Points, in no order, along strands that fork and pass close to each other.
(in the rows, 128 means zero)
Points whose rows are less than 37 apart are linked; no others are. Some points are linked to none.
ful: [150  46 137 108 175  90 132  87 131]
Kulu: [ 86 176 144 123  98 114 116 168 152]
Vik: [168 116 116 143 142 176 128 106 101]
debid: [117 197 159 106  87 138 109 172 108]
kudad: [146 136 112 140 117 146 117 134 100]
Mifo: [105 197 118 122 131 122  94 145 134]
nef: [143 127 136 132 124 159 127 151  81]
Kosi: [127 130  97 145 116 115 119 127 124]
bupe: [119 148 169 124  81 148 155 191 132]
Lovot: [ 87 115 114 138  95  84 150 140 165]
lok: [187  88 163 131 175 169 120  76 101]
Bivat: [ 87 108  98 136 103  74 149 132 163]
gote: [136  72  66 124 147  98 148  88 156]
Dal: [165 102 129 138 160 167 130 104  97]
sego: [130  88  55 129 137  93 141  87 162]
Gabu: [124  83  97 134 146 107 152 115 126]
Dad: [107 164 151 122  82 131 126 174 125]
Tok: [140 154  88 147 128 135 104  79 154]
segem: [178  95 147 136 175 166 125  93  96]
nuz: [121 184  95 137 146 117  89 109 152]
nikog: [143 125 171 112 123 171 142 169  71]
ziki: [108 106 133 138 119 120 153 145 119]
difam: [156 204 121 121 127 177  78 104 123]
matez: [121 108  97 142 117 108 139 128 124]
pefol: [141 124 152 121 122 164 136 157  79]
Lapa: [107 196 153 110  96 130 108 172 126]
dimo: [115 147 146 125  89 135 129 168 116]
zuzif: [154 117 113 142 136 154 127 124 101]
Fis: [118 117 154 130 116 146 151 162 103]
Zel: [124 145 103 144 112 114 108 125 130]
fuli: [123  46 168 107 156  83 150 113 139]
Teve: [ 92 143 137 142  89 106 140 160 150]
ket: [103 122  72 133 119  68 123 108 169]
Sobeb: [151 176 108 139 124 152  89 111 131]
tutil: [122  53 141 109 166  85 154 108 133]
Kat: [166  87 112 137 164 160 142  60 124]
falu: [ 84 148 116 139 102  83 125 143 153]
sili: [162 157 120 141 113 203 104  62 118]
gapam: [131 180 147 113  90 146 105 165  99]
zak: [116 116  64 133 126  78 121  94 173]
zepev: [126  74 212 123 142 114 148 148 132]
Fik: [125 102 172 126 131 147 150 159  98]
dalis: [164  67 127 122 181 126 137  74 128]
motu: [126  88 207 125 139 133 156 159 121]
bize: [137 217 118 115 149 159  85 125 126]
Rebep: [ 92 123 129 141  94  98 153 155 158]
vos: [165  76 113 132 174 143 139  62 130]
Gime: [114 131 140 134  99 138 138 162 110]
mago: [112 164 165 124  74 146 142 186 134]
delak: [ 91 195 144 114 104 118 109 169 139]
led: [125 100 199 119 134 149 152 160 102]
mig: [125 217 106 122 159 147  89 121 140]
Bipos: [122  58 178 116 152  93 150 118 127]
koru: [ 94 160 146 135  83 111 135 168 160]
vubad: [ 95 192 131 115 118 118  96 156 131]
Ven: [128 105  58 131 128  82 128  90 167]
Fute: [151 218 121 116 142 174  81 106 130]
merov: [162 181 116 134 121 169  87 104 124]
bopuv: [166  96 119 136 161 181 138  50 119]
Nufi: [134  48 138 109 173  83 142  96 129]
Metup: [141 157 101 141 119 135  99 116 125]
firu: [116 213  92 128 166 145  94 112 152]
beni: [113  89  98 135 126 100 149 125 131]
nosed: [119 130 168 133  94 146 171 192 139]
tulub: [144 144 125 129 107 151 118 148  94]
sidaz: [127  70 101 124 155 101 154 109 128]
rame: [143 161 132 124  98 153 106 156  95]
fonus: [164  57 135 118 180 111 130  78 124]
podot: [ 95 111  85 134 112  69 135 118 163]
sitan: [118 116 176 132 107 145 175 190 141]
giki: [131  66  80 120 154  99 152  95 144]
Ser: [122  66 190 122 144 104 156 137 124]
Nedak: [100 206 105 118 154 125  95 145 139]

A fork is a point with three links, a tip a point with one. Leave the first point through the second and follow the links. Name the first fork or tip that comes.
mago, bupe | sitan
Sobeb, merov | firu
Teve, koru | delak
Vik, zuzif | tulub
ful, fonus | bopuv

A fork is a point with three links. Follow the links from the first point to the second and name the forks in between, in order.
debid, Mifo | delak
pefol, rame | tulub
Kulu, nef | delak > tulub
